A landscape with many peaks, sampled at points; each row gives a point and its height.
A climber steps from a point to the highest of its 2 nearest points, and stops where none of them is higher. Distance is the straight distance between rows; heights are no part of it.
Tusum (h 21.9): [190 115  73  84  82 146 145 158 206  97 119 130 134  85 143 121 151  77
 102  71 114  79]
Fav (h 46.3): [ 74 109 159 140 170  97 151 174  90 141 180 197  96 117 179  68 108 119
 173 210 127 195]
siguv (h 25.8): [111 136 112 180 118 106 153 149 108 118 110 100 128 129 104 143 176 102
 178 133 131 163]
Biku (h 18.1): [109  83 103 123 109 126  77 101 109 161 100 109 127 142 158 142 127 137
  67  99 154 111]
Mesig (h 21.0): [147 139 155 144 126 125 126 110 132 130 133 123 101 139 100 124  96 118
 157  96 132 127]
Lolo (h 39.2): [147 111  63 108  93 129 148  83 107 105  92 144 147 103 106 154 154  56
  79  57 129 111]
taf (h 30.2): [141  49  56 125  87 142 139 106  82 134  79 158 156  74 115 115 137 118
  72  80 112 102]
silu (h 55.5): [119 177 107 148 130 116 166  82  75 123  99 151 144 128 105 196 152  76
 123 111 139 139]
sak (h 33.5): [118 130  76 127  98 122 115 144 139 106 102 111 136 134 151 147 176  48
 117  84 148 133]
Sadob (h 31.0): [ 84  84 134 120 170 112 130  95 107 186 127 147 126 135 156 186  89 124
  87  86 160 128]
lom (h 23.1): [113 129 131 119 105 109 140 103 111 135 100 123 111 139 127 167 129  83
 125  69 129 117]
simi (h 9.7): [ 91 108 170 127 168 110  90 133 112 180 160 180 112 147 161 162 121 129
 119 161 171 154]
loko (h 17.3): [166  95  73  93  73 150 104 137 193  99 118  91 132 141 133  89 138 117
  95  99 137  92]
bikem (h 25.4): [182 131 102  91 102 144 135 152 177 109 116 118 124  89 112 138 157 110
 118  65 111 102]
defi (h 46.7): [128 175  62 157 124 107 151 120 114  93  87 120 137 103 126 155 188  62
 158 120 137 149]
dopar (h 51.5): [124 179  90 139 156 116 169  72  81 134  99 156 125 126 109 198 132 113
  92  88 143 124]
pumos (h 50.8): [135 171  80 163 106 112 168 117 101 113 102 118 134 116 106 168 182  67
 116 113 146 118]
pez (h 36.7): [ 92 147 126 131 174 123 139  85  90 173 148 214 117  93 135 185 113  94
  77 100 141 135]
keta (h 14.1): [108 126 130 140 113 137  81 139 137 125 112  87 141 191 157  96 148 145
  94 146 130 116]
bulem (h 12.5): [166 149 110 172 103 112 126 115 162  98  99  94 113 124 121 124 142  89
 163 135 126 112]
Favo (h 34.7): [150 138 131 127 129 137 129 108 136 132  94  93 167  87 145 147 150 107
 117 114 131 123]
Piviv (h 39.0): [106 141 139 128 171 118 114 112  94 165 144 163 106  87 117 176 126 117
  88  96 157 134]
bini (h 50.4): [108 153 145 132 113 122 124 151 144  94 164 105 127 175 108  75 111 211
 191 191  75 161]
tak (h 38.4): [ 83 119 147 158 173 117 144 125  77 148 152 169 131 135 148 143  99 124
 191 183 158 190]
korid (h 40.9): [118 130 177 126 158 108 144 148 115 128 192 158  84 105 103 126 132 141
 178 163 136 154]
labug (h 46.9): [139 154  75 130 141 127 155  73  89 139 102 177 120  85  88 185 122 127
  73  56 131 123]
notor (h 39.4): [110 119 142 147 168 100 167 157  99 133 186 205  86  97 152  58  92 143
 195 197 122 198]
zov (h 14.3): [ 99 126 150 153 165 108 104 147  84 170 107 136 156 157 158 185 108 115
 144 141 159 173]
rupet (h 33.9): [133 157 171 119 140 172  91 150 172 125 146 107 132 162 123  98 112 194
 109 151 109 104]
lib (h 17.5): [135 169 138 156 137 121 172 132 116 106 157 129 116  95  63 158 156 116
 163 120 119 149]
bufe (h 17.1): [110 127 141 147 155 110 114 146 106 141  95 103 163 143 143 168 133 122
 157 132 156 159]
rinil (h 40.0): [145 157 138 124 144 121 143 104 118 145 120 118 156  83 108 161 128 123
 134 123 133 122]
dar (h 43.7): [ 91 141 168 132 170 126 137 124  95 144 161 158 110 123 129 155  95  85
 158 105 147 178]
karir (h 19.0): [ 93 144 174 136 143 124  97 110 123 131 151 133 125 182 159  93  82 142
 134 192 129 145]
Keme (h 7.8): [167  85 125 115 107 133 135  82 122 144 136 146 118  74  85 131  97 145
  76  89 102  89]
ret (h 5.1): [101 155 186  87 184 122 106 153 106 148 167 166 110 146 158 103 115 179
 112 209 158 132]
vusad (h 20.9): [129  82 114 126 115 121 103  93 100 171 107 135 119 119 136 133 102 151
  61 114 139 104]
kapab (h 13.0): [201 111 103 128  80 151 126 159 203  84 118 113 155 140 127  89 171  88
 139 134 118  86]
semo (h 23.2): [ 73 168 163 117 165 138 123 136 132 112 175 150 102 196 128  61 101 195
 146 201 114 133]
zadeg (h 14.7): [138 184 154 150 135 153 170 128 117 138 164 138 118  88  61 163 134 105
 141  89 121 119]
lunif (h 20.6): [119 140 132 120 135 103 122 158 115 118  78  84 155 136 160 132 152 130
 169 134 141 144]
napom (h 35.2): [130  85  33 112  85 129 139  84  96 128  77 171 137  83  96 138 161  90
  73  53 117 120]
Rikam (h 18.2): [181  73  53  76  86 152 143 131 183 105 110 139 123  70 124 110 140 125
  75  72 112  76]
Rogaz (h 20.8): [ 98 155 170 133 165 149 108 124 129 129 168 121  93 189 138  77  86 180
 139 180 120 114]
beza (h 40.5): [ 90 162 131 137 125 118 131 166 111 111 133 133 134 175 125  58 110 241
 183 208  78 154]
gup (h 3.6): [103 136 178 107 171 126 121 166  99 151 170 153 119 136 160 112  93 152
 150 211 162 146]
rabu (h 8.2): [ 87 109 171 114 162 124  78 120 104 175 151 158 115 141 150 148 116 153
  84 144 149 129]
Bamor (h 14.9): [176  57  34  62  64 161 136 154 192  90 117 145 131 109 146  78 122 141
  72 109 101  71]
rog (h 9.9): [184 140 162 167 110 110 145 131 165 112 145 105  95 140  90 133 127 142
 191 145 102 102]
Pupap (h 19.7): [146 106  96  86  84 154  81 132 170 108 122  85 138 139 133 102 122 158
  77 104 128  98]
Vogo (h 20.3): [126 158 153 104  97 138 105 138 138  99 131  98 156 194 105  82 134 189
 127 198 101 105]
tisik (h 11.0): [166  96 106  88  91 120 134 110 132 134 109 113 128  70 100 140  94 144
  83  74 113  89]
rutig (h 25.5): [151 125 151 135 127 130 107 115 133 115 139 107 118 165 104 113  75 159
 147 122 135 117]
Momu (h 34.0): [ 81 105 111 138 158 115 146  92  91 186 113 186 115 124 141 194  98 104
  63  71 143 128]
zabur (h 40.6): [100 161 135 153 192 118 173 115 106 141 180 194  96 104 128 171 105  75
 141 125 160 172]
Tof (h 26.9): [143 131 132  91  89 122 106 145 152 104  90  80 150 140 163  97 146 114
 124 145 117 115]
zaf (h 15.4): [119 116 113 133 132 124  64 120 144 134  85 100 120 168 155 128 142 126
  99 107 138 130]
lozo (h 30.4): [142 140 173 145 143 164 117 143 164 136 137  94 129 133 133 112 134 142
 130 126 102 107]
vapu (h 23.6): [149 147 134 100  79 134 108 151 154  90 106  76 147 170 140  86 142 155
 116 177  95 103]
belo (h 34.8): [ 87 134 163 135 150 112 149 165  97 142 178 154 101 111 135 103 135 170
 205 182 114 179]
zuno (h 53.0): [142 143 177 111 142 122 130 121 149 130 157 114 141 107 112 121 121 166
 184 170 106 128]
funut (h 47.1): [112 121 158 111 169 129 144 117 114 144 189 155 102 115 129 144  75 103
 131 129 171 128]
sova (h 29.7): [175 133 150  96 119 143 125 130 187 122 118 107 127 105 105 138 145 146
 120  83  94  82]
ranaz (h 35.8): [139 125  64 104 110 140 143 125 152  96  95 118 148 116 139 146 163  56
  88  65 149 114]
Gido (h 6.7): [101 125 170  95 177 114  94 132 113 153 160 135  98 152 147 118 115 186
  98 157 156 111]
dokav (h 14.8): [172  82  65  90  83 131 153 114 153 117  99 110 123  63  96 127 131 135
  78  76 118  84]
darev (h 23.3): [136  68 111  87  87 150  97 122 131 130  99 117 145 126 137 100 111 170
  66  82 106  83]
vumup (h 28.3): [163  76  74  70  89 147 109 131 131 120  74 125 155 122 136 100 124 123
  80  68 133 107]
niba (h 21.6): [136 135 126 163 128 118 156 146 140 111 132 103 118  97  92 141 174 130
 181 132 118 151]
bimam (h 30.3): [ 69 120 142 143 155 111 146 143 103 130 179 157 124 138 148  82 116 189
 191 185 114 194]
pusot (h 27.0): [153 123 171 166 120 168 129 134 133 151 122 116 138 117 116 126 133 113
 106 100 117  99]
sadom (h 10.1): [186 138 106 153  87 154 116 153 183  86  98  95 122 143 138  98 151  93
 164 141 113 111]
maki (h 37.1): [123 124 164 112 132 168 100 113 138 143 159 123 147 146 119  97  93 170
  78 134 122 108]
Gurid (h 32.1): [159 138 143 148 120 152 113 146 165 103 140  95 127 182  98  91 107 169
 171 148 129 133]
lipes (h 40.1): [133 107 164 119 148 162 126 118 135 157 143 134 125 121 119 110  69 157
  88 112 134  90]
sopo (h 33.8): [ 90 117 145 178 154  93 141 124  81 152 141 154 128 131 140 146 145 122
 195 163 122 186]
vupo (h 17.4): [ 89 152 156 132 126 142 115 148 116 128 138  97 149 187 137  94 138 189
 130 198 109 129]
Nad (h 31.1): [102 118  95 157 119 122 115 124 126 142  94 111 143 131 165 179 171  72
  96  99 131 145]
Raro (h 24.9): [118  49  95 136 108 127 127  88  88 167  91 151 142 102 111 138 122 137
  63 103 128 105]
bazu (h 40.4): [136 143 142 149 111 149 120 157 150  91 138  95 139 170 119  82 101 186
 187 148  82 161]
furil (h 32.3): [132  91  64  89  91 135 126 134 131 123  85 106 154 125 164 126 135  96
  80  73 151 104]
Dulim (h 29.6): [ 91 113 137 164 133  98 120 137  99 132 124 121 141 125 152 119 144 146
 190 167  95 200]
zib (h 11.8): [ 86 115 165 156 160 106 103 145 102 180 129 159 129 155 184 189 123 116
 129 163 140 164]
riv (h 46.1): [141 143 170 120 161 110 136 107 134 146 149 118 132  86 111 149 126 140
 158 157 136 123]
duku (h 43.6): [179 147 146 113 131 132 113 137 177 109 124  89 159 109 111 127 143 172
 172 154 114 120]
Ziku (h 43.9): [130 119 160 119 158 136 146 122 125 161 166 133  95 110 125 131  61 127
  98 108 151 109]
fofud (h 28.6): [ 88 113 106 143 126 105 114 115 101 150 117 126 139 112 135 199 151  89
  87  94 155 154]
meduv (h 21.4): [114 124 163 141 146 129 101 104 113 140 139 115 136 172 139 110  87 138
 128 148 160 134]
num (h 15.0): [196 106  98  90  68 157 118 170 221  77 145 111 143 151 131  92 147 110
 121 134 128  89]
muno (h 2.2): [162 156 134 148 112 137 142 170 149  87 105  81 162 100 129  98 137 112
 183 139  96 157]
vepub (h 16.4): [180 138 135 162 120 122 144 124 155 112 116 104 118 132  99 133 114 101
 163 111 129 116]
meb (h 20.4): [129 117 128 119 110 127 123 103 131 129 125 120 103 131 110 140 109 117
 115  58 127 108]
pinan (h 6.0): [158 129 106 177 104 147 126 159 164  94 107  82 143 137 137  81 153 127
 182 161  92 154]
fov (h 30.1): [146 123 118 116 104 137 122 134 173 118  89  78 162 111 158 115 153  95
 111 121 125  96]
zemek (h 26.2): [ 57 156 159 125 170 138 121 155 111 128 164 158 108 166 152  64 100 183
 169 209 122 171]
fimi (h 15.6): [ 93 139 142 125 138 135  71 134 118 133 113 105 153 205 148 109 144 176
 107 175 122 128]
Nedi (h 46.2): [108 118 180 109 159 126 152 138 120 136 199 155  78 141 117 117  83 119
 149 161 165 141]
renin (h 42.3): [ 69 113 158 148 171 103 158 155  86 138 178 177 102 127 163 128 109  97
 181 206 148 182]
Luduk (h 46.6): [175 154  87 141  95 135 154 115 143  99 125 115 144  98  89 152 182  74
 107 111 137 112]
noru (h 20.2): [163 150 110  93  92 138 125 184 192  68 105  80 146 181 152  75 145 165
 146 169  91 100]
rusi (h 29.8): [ 92 143 129 174 155 112 156 119  87 148 122 143 115 125 115 170 163 101
 166 134 139 160]
Nimi (h 38.3): [ 96 189 152 131 173 110 186 106  80 135 159 199  91 108 118 184 125  83
 131 119 148 143]
mag (h 26.5): [103 142 144 144 147  91 147 101 107 150 113 134 103 132 126 170 158 100
 147  93 132 125]
pemu (h 42.8): [172 135  74 134  79 138 163 100 114 103 108 153 137  89  84 149 170  82
  87  79 135  95]
ketap (h 25.3): [114 130 139 141 119  97 114 131 119 115 109  94 149 145 153 112 136 146
 200 165 115 166]
fozi (h 35.7): [204 128 137 117 120 150 126 137 198  94 125 105 141 149 115 119 143 155
 156 120  97  90]
Mor (h 42.6): [134 146 113 133 125 135 130  98 100 150 127 151 130  72 106 164 133 107
  70  70 133 124]

For each start below, name the point where the climber stops.
bulem: bini
keta: zuno
vusad: pumos
noru: zuno
Momu: silu
Tusum: zuno
Sadob: silu
meb: Fav
semo: funut
ret: Fav
rog: bini
lozo: funut
lib: Fav
karir: bini
